Each scene shows the same named points in several views. A view is turned or mirrored, and shifted as a whole, has a little noise and may leave points out.

Scene 1
View 1
K944: [ 17  -4   1  15  -4   8  11  20   6 -11   1  -9   2  -8   9   2 -20  -3
 -20   8  10   4  -9   8]
K345: [ 21  -2  -8  19  -8   2  13  31   1 -12   5  -9   1 -10  13   8 -17   4
 -21  12  14   8 -15   8]
K818: [ 13   1   0  15   0  11  -8   8  12  -1  -2  -6  -9   4   3   9 -18  10
  -7   3  11   3  -9   8]
K593: [ 19  -6   7  19   1  14  -1   8   7 -12  -2  -8  -2   1  10   5 -19   5
 -13   2  12  -2 -17  12]
K651: [ 20   4 -13  21  -7   0  -1  26   3  -2   4  -7  -9  -2   9  19 -17  19
 -14  13  17  12 -16   8]
K505: [ -6   7   3  -6   0  13  -3   3  30  18  -5  -3  -7  -1 -16  -7 -24 -12
  -5   3  -2   7  25  -6]
K476: [ -2   4   2  -3   0  13 -11  -2  29  17  -5  -3 -10   0 -14  -2 -17  -1
   3   2   2   2  20  -6]
K324: [ 11  -2   8  13   3  16  -4   4  13  -5  -5  -6  -4   3   3   2 -22   0
 -12   1   7   1  -7   9]
K857: [ 11  -6   6  11   2  14 -24 -13  20   3  -4  -5 -10   4  -1   7  -1  19
  16  -5  14 -13  -5   1]
K357: [ 16 -13  20  14   4  21   8   3   8 -20  -5  -9   8  -4  10 -11 -21 -16
 -18  -2   5  -8  -9  12]
K746: [  7 -12  12  -1  -3  13   9   4  20  -5   1  -9   8 -16  -2 -17  -7 -18
  -3   0   3 -12  13  -4]
K893: [ 16 -12  16  13   3  19  -3  -3  12 -14  -4  -8   2  -2   7  -5 -11  -3
  -4  -4   9 -13 -10   8]
K181: [ 12 -15  18   5   1  18  13   5  13 -15  -2 -10  11 -12   4 -17 -14 -23
 -14  -1   3 -11   3   4]
K162: [  1   7  -4   2  -2   8  -4  10  23  14  -1  -4 -10  -1  -9   3 -21   0
  -6   6   4   9  13  -3]
K276: [ 11  -5   3   7  -4   9   2  10  15  -2   1  -8   0  -9   1  -2 -11  -3
  -6   4   8  -2   3   0]
K544: [ -5  -7  14 -11   0  17   3  -6  32   9  -3  -6   4 -12 -16 -22 -12 -26
   1  -3  -4  -9  31 -10]
K361: [ 17   1  -4  19  -2   9 -12   9   9  -2   0  -6 -11   4   6  16 -13  21
  -3   5  15   2 -15   8]
View 2
K544: [ 14  23  10   3 -13  -8   7 -26 -11   7 -19 -33   4 -24 -15 -23  38  12
  27  18 -16   0  11  15]
K162: [ -2  17  12   3  -6   6   8  -5  -9 -11 -16  -2  -1 -10  -7   1  21   2
  20  22 -15  10  22   6]
K746: [ 13  11  13   1 -11 -18  -4 -17  -5   1  -9 -20   9 -22  -4 -22  19  18
  21  14 -12   2   3   7]
K361: [-12  -2  14  10  -8   3  -1   3   0  -8  -4  24   2   1   1   3   2   6
   0  17  -3  13   6  -3]
K476: [ -1  20   9   9 -12   8  10 -14  -9   0 -20  -7  -1 -10 -13  -5  33   1
  17  23 -13   9  17  10]
K651: [ -8  -3  18  -1   0  -2  -5  13   0 -24  -3  27   4  -2   9  10  -9   6
   8  17 -10  17  14  -7]
K181: [  7   6  18  -1  -6 -23   1 -15  -6   0   1 -21   9 -20   2 -26   6  27
  19   7  -7  -4   2   6]
K357: [ -3   0  22   3  -4 -20   7 -11  -5   1   8 -12   8 -12   4 -23  -4  30
  12   3  -1  -7   2   3]
K505: [  1  24  12   3  -7   6  15 -14 -13  -6 -19 -19  -1 -14 -13  -6  31   4
  25  22 -16   6  25  12]
K944: [ -1   1  21  -4   1 -14  -1   2  -3 -17   2   3   6 -11   8  -6  -8  18
  17  11  -9   5  10  -2]
K857: [ -7   2   6  22 -20   6  -1 -12   1  14 -12  17   3  -1 -10  -8  24   4
  -7  19   1  12  -5   3]
K324: [-10   5  18   7  -5  -4  10  -5  -6  -3  -1   1   2  -5  -1  -8   4  16
   8  12  -3   1  10   3]
K893: [ -4  -1  16  11 -11 -13   2 -12  -2   7   1   0   8  -8   0 -19   6  22
   3   8   2   0  -4   3]
K345: [ -1  -4  21  -7   3 -15  -9   9   0 -25   2  14   7 -10  12   0 -15  15
  16  12 -11  11  11  -6]
K818: [-10   3  16   8  -6   1   5   0  -3  -7  -4  14   2  -2   0  -1   4   9
   5  16  -4   9  10   0]
K593: [-10  -4  20   6  -4  -9   4   0  -2  -6   4  10   5  -4   5  -8  -6  19
   4   9  -1   3   4  -1]
View 3
K944: [ 21 -10  -1  -2   0 -16  -7  -2 -18 -10  -1   7   4 -15   1  11  -5   3
  -7 -19  -2   0   0  33]
K818: [ 19  -9  -2   4  -4 -12  -4  -3 -29   6   4  10  -2  -1  -7  11  -4 -12
  -1  -6  -8   2   3  21]
K181: [  8  -2  -4   3  15   3   7  10  -6 -16  -6  13   5 -19  -7  -8 -14  13
  -2 -16   5   1  19  33]
K505: [  7 -12   3  -3  25  -5 -10  19   1   2   3  23   5  -2  -5  -2 -18 -22
  13   2 -10  17  19   2]
K324: [ 14  -6  -2   4   1 -11   2   2 -24  -1   3  10  -2  -8  -8   5  -7  -8
  -2  -8 -10   1  14  23]
K651: [ 29 -14   0  -4 -11 -23 -17 -12 -31   4   4   5   0  -3   3  22   2 -10
  -7 -14  -4   1 -18  26]
K476: [  8 -11   0   2  18   1  -8  13  -9   9   4  23   2   5  -8  -2 -16 -22
  13   7  -6  14  13   3]
K544: [ -1  -6  -1   2  33  14   0  24   9  -4  -4  26   8  -6  -9 -17 -24  -6
  14   1   4  14  25   9]
K593: [ 19  -5  -4   6  -8 -12   3  -6 -31  -1   1   6  -2 -10  -8   9  -3   0
  -7 -13  -5  -3   6  32]
K345: [ 26 -12   0  -5  -3 -20 -13  -7 -21 -10  -1   4   5 -14   5  16  -2   4
 -10 -23   0  -1 -10  35]
K162: [ 15 -14   1  -3  14 -10 -13  10 -10   5   4  18   3   0  -2   7 -12 -21
   8  -1  -8  13   6   7]
K857: [ 10  -3  -7  15  -3  11   5  -5 -36  22   4  15  -6  13 -19  -2  -9 -15
   7  10   4   1   4  15]
K357: [ 11  -1  -3   6   4  -5  13   4 -19 -15  -4   8   1 -20 -10  -3  -9  12
  -7 -18  -4  -3  23  38]
K746: [  7  -5  -3   3  20  10   0  11  -1  -8  -6  18   7 -10  -7 -11 -17   7
   4  -9  10   5  13  24]
K276: [ 14  -9  -2   1   9  -2  -6   3 -14  -1  -1  14   4  -6  -3   2 -10  -3
   1  -9   4   5   2  23]
K893: [ 10   0  -7  11   0   3  11  -1 -26  -1  -1  11  -2  -8 -14  -4  -8   5
  -3  -8   2  -3  15  32]
View 4
K944: [ -5  -2  -9   6   0   0  -6   7   4  -8  -8   9  -6  -5   1 -17  -9 -14
   9 -14   5  -8  11 -11]
K818: [ -9   6  -7  -3 -12  -3  -7   6  15 -18  -4   5   8  -6  -2   1  -3 -15
  13 -14   7  -4  -3  -4]
K361: [-15   9  -1  -7 -16  -4 -13   8  19 -21  -5   5   9  -7  -1  -1  -2 -14
  15 -21  10  -5 -11 -10]
K893: [-15  17 -15   6  -2  12 -11   4  10  -8   2  14  18  -3  -2 -17  -9  -6
   6  -1   0  -8   5  -3]
K345: [ -8  -8   0   2  -4  -6  -9  10   6 -11 -15   7 -15  -6   4 -19  -7 -14
  12 -29   9 -11   5 -22]
K324: [ -6   7 -14   3  -5   2  -5   4  11 -14   0   7   8  -5  -5  -4  -6 -17
  10  -5   5  -4   6   1]
K181: [ -2   4 -20  14   9  15  -4   2  -3   4  -5  13   8  -2   4 -23 -10   1
   1   6  -4  -6  21  -1]
K162: [ 11  -6 -11  -2 -11  -5   2   5   9 -12 -13  -2  11  -4   6  18   5  -5
  10  -6   6   7   5   6]
K746: [  3   2 -18  11   3  14  -3   4  -4   6 -11  10  17  -1  11 -10  -4  12
   2   6  -5   0  17   2]
K857: [-17  24  -7  -7 -19   8 -15   5  21 -17   0   7  37  -5   3   7   2   2
  11  -3   2   1 -14   2]
K357: [-10  10 -20  13   7  12  -6   2   3  -4   2  15   3  -3  -6 -25 -15 -14
   4   2  -1 -11  18  -2]
K276: [ -1   0 -10   3  -5   4  -6   6   5  -5 -11   6   9  -3   7  -5  -3   0
   8  -8   2  -1   6  -5]
K593: [-15  10  -9   2  -5   2 -10   6  13 -15  -1  11   3  -6  -5 -15 -10 -19
  11 -14   6 -10   2  -9]
K544: [ 17   0 -26  11   2  15   5   0  -5   7 -11   4  28   1  13   9   2  17
   0  21  -8  11  21  18]
View 5
K746: [  4  19  -6   9 -13   1 -16 -15 -22 -21  16  -4   0  -7  14  -9 -18  -2
   0  -4   0   5  -8  -8]
K324: [ 15  11   1  -7  -4  -6   2 -18   5   0   3   1   8  -3   5  -3 -21   7
  -6  -4  -1  -1  -2   3]
K505: [  7  -3  -6 -13  -5   9   6   4 -23 -15   2  -2  -3  -2  12  -3 -12 -16
   6  -6  10 -11 -18  -4]
K544: [ -2  11  -3   2 -13   8 -13   0 -40 -29  10  -8  -3 -12  14 -10 -11 -16
   7  -3  12  -7 -11 -11]
K361: [ 16  -1  -3 -12  -7  -7   0 -25  20   4  -2  15   0   9   9  10 -20  12
  -7  -4 -13  -1   5  11]
K857: [  3  -5   8 -12 -15  -5 -17 -23   0  -9 -10  14  -1  -2   7  13 -13   7
  -1   3  -5 -14  25   8]
K476: [  4  -7  -3 -15  -9   6  -1  -2 -18 -15  -3   4  -5   0  12   3 -10 -12
   5  -4   6 -14  -6   0]
K357: [ 15  32   2   9  -5 -12  -5 -24  -2  -4  14  -9  15 -13   4 -14 -27  11
  -9  -2   0   9  -2  -4]
K893: [ 10  20   5   3 -10 -11 -13 -26   0  -6   6   0   9 -10   5  -4 -22  12
  -6   0  -3   1  11   0]
K345: [ 22  16 -16   2  -4  -7   4 -28  22   5  16  10   0  14  14  -1 -26  14
 -11 -10 -20  19 -18   3]
K593: [ 18  16   0  -3  -5 -11  -1 -27  16   4   6   4   9   0   6  -2 -25  15
 -10  -3  -9   5   1   4]
K818: [ 15   3  -3 -12  -5  -5   3 -19  12   2   0   9   3   5   8   5 -21   8
  -6  -5  -6  -2   0   7]
K651: [ 22   1 -14 -10  -5  -6   8 -25  29  10   6  17  -2  19  13   8 -23  13
 -10 -10 -20  10 -11  10]
K276: [ 10  10  -7  -1 -10  -1  -7 -17  -3  -9  10   5  -2   2  13  -1 -18   3
  -3  -5  -7   4  -8  -1]

Which points are out of place in each view (at most two, in the order of its rows)? Write - if all are in place.
view 1 => -
view 2 => -
view 3 => K345
view 4 => K944
view 5 => -

Scene 2
View 1
K529: [  6   3  -3  -8   7   1 -15  -2   5   3  13  -5   4   3  -3  -6   4  -5
   9   3   2 -10   5   4]
K782: [-16 -10  23  -2  -7  10  22   2 -18 -13   3   9  12   5 -17   0  19  12
  11 -23   4 -22   0  -5]
K376: [ -2  -1  -6  -4  -7  14   8 -18  -1   7   5  29   3  35 -28  -7  12  19
  11   7  19 -20 -13  -8]
K586: [-13   2  -6  -4 -13   4   6 -20  -6  31   8  23   9   9 -17 -18  27   7
  16   3   0 -12 -12   0]
K448: [ -8  -2  14  -6  -4  -4   5   5 -12   5  11  -5  17 -12   2 -10  21  -5
  12 -20 -11 -12   6   5]
K179: [  5  10  -8  -9   7  -8 -28  -4   9  23  18 -14   5 -19   9 -15   9 -18
  12   7 -13  -1   8  12]
K180: [ -4   4  -7  -5  -2   8  -8 -16   2  16   8  12  -1   8 -16 -10  12   4
  13  10   5 -11  -7   0]
K717: [  9  -3   7  -8   3   3   5   3  -2 -12  12   4  14  20  -6  -2   6   5
   6 -12  11 -20   5  -3]
K761: [-10  -5  17  -3   4   8  -1   4  -8 -15   7  -7   3  -7 -10   3   7   1
   9 -11   1 -15   6   0]
K742: [-11  -1   8  -3   2   7  -6  -3  -5   0   7  -3   0 -10 -12  -2  10   1
  13  -3  -1 -11   1   2]
K70: [-10  -2   8  -4  -5   6   6  -5  -9   4   7   8   7   2 -14  -6  16   6
  12  -8   2 -15  -2  -1]
K784: [  7  -3   4  -7   2   6   6  -1  -1 -12   9  10  10  27 -14  -1   5  10
   6  -7  15 -21   2  -5]
K525: [ 22  11 -24 -16  -6 -19  -9 -10   9  44  25   9  30  17  14 -31  24 -13
  10   0  -9  -7   1   9]
K981: [  1   5   0  -9   0  -9 -10   0  -2  21  16  -7  15 -13   8 -16  19 -12
  12  -8 -14  -6   7   9]
K115: [  4  -2   0  -8  -9  -1  14  -5  -6  12  12  17  22  24  -8 -14  22   7
  10 -13   5 -20  -3  -2]
K255: [-14   3   1  -4  -5   2  -5 -10  -6  22   9   4   4 -12  -9 -13  21  -2
  15   0  -8  -7  -3   5]
K817: [  2   4  -4  -2  18  17 -31  -8  14 -16   5  -6 -21   4 -21   9 -15   4
   8  24  16  -9   0  -1]
K867: [ -2   7 -12  -8  -8  -5  -7 -16   1  37  14  12  12   3  -4 -22  24  -4
  15   5  -6  -7  -5   6]
K52: [-13  -8  28  -4   4   4   5  14 -15 -22   8 -16   9 -18  -3   4  11  -2
  10 -26  -6 -16  12   2]
K370: [-14  -7  20  -2   0   9   6   4 -13 -13   5  -3   4  -7 -13   1  12   4
  11 -15   1 -16   4  -1]
K246: [  5   1   7  -8   7  -5 -10   7   0  -3  15 -14  12  -8   6  -6   7  -9
   8 -11  -6 -10  11   6]
View 2
K255: [ 11   4 -10   1   3   7   7 -14  -8  -3  16   8  -4  19  -4  -6   2   1
  -8   4  -1  13  -5   5]
K70: [  1  10 -16   2  -7  -2  11  -9  13   5  11   8  -8  18  -2  -4  15   8
  -5   5   3  12  -2   4]
K586: [  8  -7 -14  -1  -4  14  16 -28   7   1   5  -8  -7  28   7   2   7  -8
 -18   1   4  11  -1   4]
K742: [ 13  13 -14   6  -2  -3   5   0   4   2  17  14  -8  13  -8 -10   8  12
   5   6   1  10  -1   6]
K717: [-10  16 -14   7  -8   0  13   5  26  20   3  -1   5   8  -9  -6  24  19
   3  11   1   5   4   0]
K370: [ -1  21 -19   3  -8 -16   6   0  14   4  18  23 -11  14  -6  -7  18  19
   5   6   2  15  -3   5]
K179: [ 16  10   2   7  17  25   0   6 -27   2  17   2  16   5 -21 -17  -8   7
   2   9 -12   5  -6   1]
K867: [  7  -5  -5  -1   6  25  12 -19  -9   2   7 -10   7  19  -4  -4   1  -6
 -16   4  -3   9  -3   2]
K52: [-12  34 -15   2  -4 -22   2   8   6   4  24  36  -4   7 -14 -11  18  26
   9   8  -4  19  -8   4]
K761: [  3  22 -16   7  -5 -12   4   6  12   6  17  20  -8  10 -11 -10  16  20
   9   7   0  11  -2   4]
K529: [ 11  10  -8   9   4  12   5   8   3  11   9  -1   6   6 -15 -13   7  13
   6  10  -3   2   2   2]
K246: [ -4  22  -5   6   5   5   4  11  -5   9  16  12  12   3 -19 -13   9  19
   6  10  -8   9  -5   0]
K817: [ 48   5 -16  22  -1   5  -1  24  20  14   8  -4 -14   4 -16 -20   5  19
  27  12   7 -10  15   9]
K525: [-11  -1   5  -1  13  41  15 -13 -15  12   0 -23  32  10 -11  -5   1  -4
 -20   9 -12   5  -5  -5]
K784: [ -3  11 -17   7 -12   0  14   4  33  20  -1  -6  -1  11  -5  -5  25  17
   4  10   4   3   8   1]
K376: [ 12  -8 -22   7 -15   8  19 -15  38  15  -6 -18 -13  24   8   1  21   2
  -6   5  13   1  12   4]
K981: [ -4  14  -1   0  10  15   6  -5 -18   2  16   8  14   9 -14  -9   2   6
  -7   7 -11  13  -9   0]
K180: [ 20  -3 -13   7  -2  13  10  -9  10   6   5  -8  -7  19  -2  -6   7   1
  -3   5   4   3   5   5]
K115: [-17   7 -13  -1  -9   9  20 -15  21  14   0  -7   6  18   1   1  21   6
 -14   6   2  11   0  -2]
K782: [-14  20 -23  -1 -15 -20  13 -10  27   6  12  21 -13  20   1   0  27  16
  -4   5   6  18  -3   4]
View 3
K867: [  8  19   3  12   1 -24 -16 -17 -21  -8   0  -2  12  11 -14   8  17   3
  10   6   4  30   1 -25]
K180: [ 12  20  -2   8   0 -12   1 -13 -14   3   9   1  10   8  -9   7   8   2
   0 -13  -8  26  -7 -18]
K255: [ -2  23   0   0   3 -15 -12  -6  -9   1  -7   2   6   6 -14   3   6   1
   6   0   2  19  -1 -29]
K70: [  6  20  -2   1  -6  -3   3   2 -10   6   0   3   0  -2 -15   8   0 -10
   8  -5   1  16 -11 -16]
K586: [ 14  27   9  13   3 -13  -9 -11 -25  -1  12   4   5   9 -24   1  10  -3
  16   1  -5  24  -9 -24]
K370: [ -4  20  -6 -10 -10   5   8  12   1  12  -9   4  -5  -8 -12   7  -8 -14
   4  -7   5   7 -11 -14]
K782: [  6  22   0  -4 -13  11  11  16  -8  13   0   6 -11 -12 -22   8  -9 -24
  16  -1   4   6 -19  -9]
K246: [ -9   6 -14  -7 -14 -12  -1   0   4   0 -19  -7   6  -4   2  22   4  -7
  -2  -1  18  19   3 -11]
K784: [ 18  11  -9   6 -18   1  18   1 -10   7  12  -1   3  -7  -6  21   1 -15
   4 -12   1  21 -15   5]
K817: [  8  13 -21  -5  -5  -6  19 -12  11  13   6  -1  18   6  16  14   1  10
 -32 -44 -17  23  -7 -10]
K981: [ -9  11  -6  -2  -5 -22 -16  -7  -6  -6 -20  -6   8   3  -6  16  11  -2
   6   9  19  24   7 -22]
K717: [ 12   8 -10   3 -20  -1  15   3  -8   4   3  -4   2  -9  -5  24   1 -17
   5  -7   8  21 -12   4]
K448: [-10  15  -3  -6  -9  -8  -8   7  -4   2 -19  -2  -3  -5 -14  13   0 -13
  13  10  18  13  -2 -19]
K525: [  9   4  -1  20  -9 -36 -21 -24 -27 -21  -3 -14  18  10  -6  26  27   0
  14  19  21  42   9 -12]
K179: [-12   8 -13  -3  -2 -29 -17 -16   1  -7 -23  -9  19   9   7  17  15  10
 -10  -2  14  29  13 -25]
K761: [ -4  16 -11 -10 -11   2   9   9   6  12 -11   2  -1  -7  -5  12  -6 -11
  -3 -11   6  10  -8 -13]
K52: [-15  14 -11 -19 -14   6   6  19  11  13 -24   1  -8 -14  -7  13 -12 -18
   3  -1  17   3  -7 -14]
K529: [  2   9 -13   0  -9 -14   2  -9  -2   1  -6  -6  12   2   4  19   7   0
  -7 -11   6  25   0 -11]
View 4
K717: [-13   2 -12 -11  -3  -6   2  -5  -9 -28   2  -6  -4  -6  -3 -13   5   3
  -9  -3   8  -5   5  -1]
K376: [  2  -5   1   2 -15 -14 -19 -11   5 -13   6 -34   4  -8 -14   0  -9  14
  -5  12  15 -14  10 -12]
K115: [  0   3  -7  -3  -1 -11  -1 -15   5 -11  13  -7  -3  -6   1  -1   6   3
  -6  11  12 -15  -6   6]
K246: [ -6   2 -18 -13   2  13  11  11  -8 -20  -8  20  -9   1   4 -16  13   4
  -5 -11   3  18  -6   2]
K179: [ 12  -5 -12  -2  12  29   8  17   0   7 -16  30  -3   1  -7 -10  15  23
   6  -7   9  21 -16  -7]
K529: [  0  -4 -12  -7   1  14   2  11  -5 -11 -12   9  -2  -2  -8 -13   7  16
   0  -7   7  13  -2  -9]
K70: [  3  -1  -9  -2 -13  -4  -8   2   5 -12   2  -7  -7   1   6  -5   0   2
  -8   5   7   9   0   2]
K255: [15 -4 -8  4 -8  9 -8  9 12  6 -3  6 -7  6  5 -1  3  9 -3  7  7 18 -9  2]
K448: [  2   4 -16  -7  -5   3   5   5   4 -11   3  16 -13   6  17  -7  10  -6
  -9   1   2  16 -11  15]
K52: [-10   3 -22 -16 -15   1   5  15  -6 -32  -4  12 -18   9  20 -17   6 -15
 -15  -9  -3  29   1  12]
K761: [ -6   0 -16 -10 -15   1  -2  13  -5 -26  -7   1 -10   5   7 -14   1  -2
 -10  -7   2  22   5   1]
K370: [ -5   1 -15  -9 -19  -4  -5  10  -1 -25  -1  -3 -13   6  13 -11  -2  -8
 -14  -2   1  21   5   5]
K742: [  3  -4 -12  -4 -12   6  -6  14   1 -13  -7   1  -8   4   3 -10  -1   5
  -7  -3   4  22   1  -3]
K817: [ -5 -12  -9  -7 -12  16 -13  23 -15 -23 -27 -13   4  -4 -27 -20  -8  28
   0 -16   8  23  20 -34]
K981: [  9   0 -13  -3   7  16   8   6   5   3  -3  25  -7   2   5  -6  15   9
   0   0   7  13 -18   6]
K867: [ 19  -3  -3   7   4  10  -5  -2  14  15   2   7   0  -2  -4   3   8  19
   3  11  14   0 -16  -1]
K525: [ 14   2  -4   2  27  15  12 -15   9  18   6  24   5 -10 -11   1  23  26
   9   9  19 -19 -27   2]
K782: [ -7   4 -13  -8 -22 -16  -7  -1   2 -28   9 -13 -13   4  16  -7  -3 -15
 -17   5   2   9   5  12]
View 5
K742: [-12   6  16   2   8 -10   2   6  -4  14  -2  13  -3   0  12 -11  11  -4
  -8 -11   5  -6 -11   3]
K179: [  3  10  29  21  12 -12  21   5  17  10  21  15 -17  15   3   0   0 -11
  -3 -10 -21   0 -20  15]
K255: [ -7  15  18   6   1 -12   5   1  -8  20   3   3 -15   6   4   0  10   2
  -1  -9   1   9 -14   9]
K525: [ 11   5  30  20  -8 -26  -1  16   1  -2  23  -3 -30   8 -26  32  -2   4
  -8  -6 -30  16 -24  22]
K370: [-21   0  16  -6   4 -18 -11   5  -6   9  -8  16  -1  -2  15 -17  16   0
 -14 -13  19  -9 -11  -1]
K70: [-13   4  13  -2  -1 -15 -10   9 -14  11  -6   6  -7  -5   4  -2  13   3
 -11 -10   9   0 -10   3]
K717: [-13 -12  16  -1   3 -20 -20  23  -8  -7  -4  13   1 -12  -1   2  10  -2
 -22 -11   0 -14 -12   2]
K448: [-13   3  27   2  -3 -30  -7  -2   3   5   6  16 -16  10   4 -10  15   4
 -12 -12  15   3 -19   7]
K115: [ -8  -3  16  -1 -10 -24 -24  18 -17  -1  -3   0 -12  -9 -11  16  11   9
 -16  -8   2   5 -14   8]
K246: [ -8  -3  28   9   9 -24   1   9  12  -2  11  23  -8   6   6  -9   8  -6
 -15 -13  -3 -10 -18   7]
K817: [ -7   1   6   8  30  17  13  29  -5  15  -6  14  17 -15  19  -7   1 -23
  -9 -11 -22 -29  -1  -2]
K180: [ -3  10   9   6   7   1   2  18 -16  18  -3  -2  -5  -8   2   9   6  -4
  -4  -7 -13  -1  -8   6]
K376: [ -8   1  -1  -6  -1  -1 -21  29 -35  12 -17 -11   1 -24  -6  19   8   3
 -12  -6  -6  -2  -1   2]
K784: [-12 -10  12  -3   4 -15 -22  27 -15  -4  -8   9   4 -18  -1   6   9  -2
 -21 -11  -2 -15  -8   1]
K782: [-22  -4  13 -12  -5 -24 -26   7 -17   5 -15  10  -1  -9   9 -11  21   8
 -17 -12  28  -4 -10  -3]
K981: [ -3   7  30  13   1 -24   6   1   9   6  16  13 -21  13  -2   0   7   0
  -8 -10  -5   6 -22  13]
K586: [ -4  15  10   1  -9 -10  -8   9 -25  22  -5 -11 -16  -4  -7  17  10   9
  -1  -5  -1  16 -10   9]
K761: [-18  -2  17  -2   9 -16  -7   8  -1   6  -5  20   2  -2  16 -17  14  -4
 -15 -14  12 -13 -11  -1]
K529: [ -4   0  20  10  12 -10   3  17   3   5   6  13  -5  -1   4   1   4  -9
 -12 -11 -13  -9 -13   7]
K52: [-23  -5  24  -3   6 -28  -9  -1   7   1  -2  29  -2   6  20 -28  19  -1
 -19 -16  25 -13 -16  -2]

Which points are out of place in each view (at most two, in the order of its rows)? Write - if all are in place.
view 1 => -
view 2 => K525
view 3 => -
view 4 => K246, K529
view 5 => K180
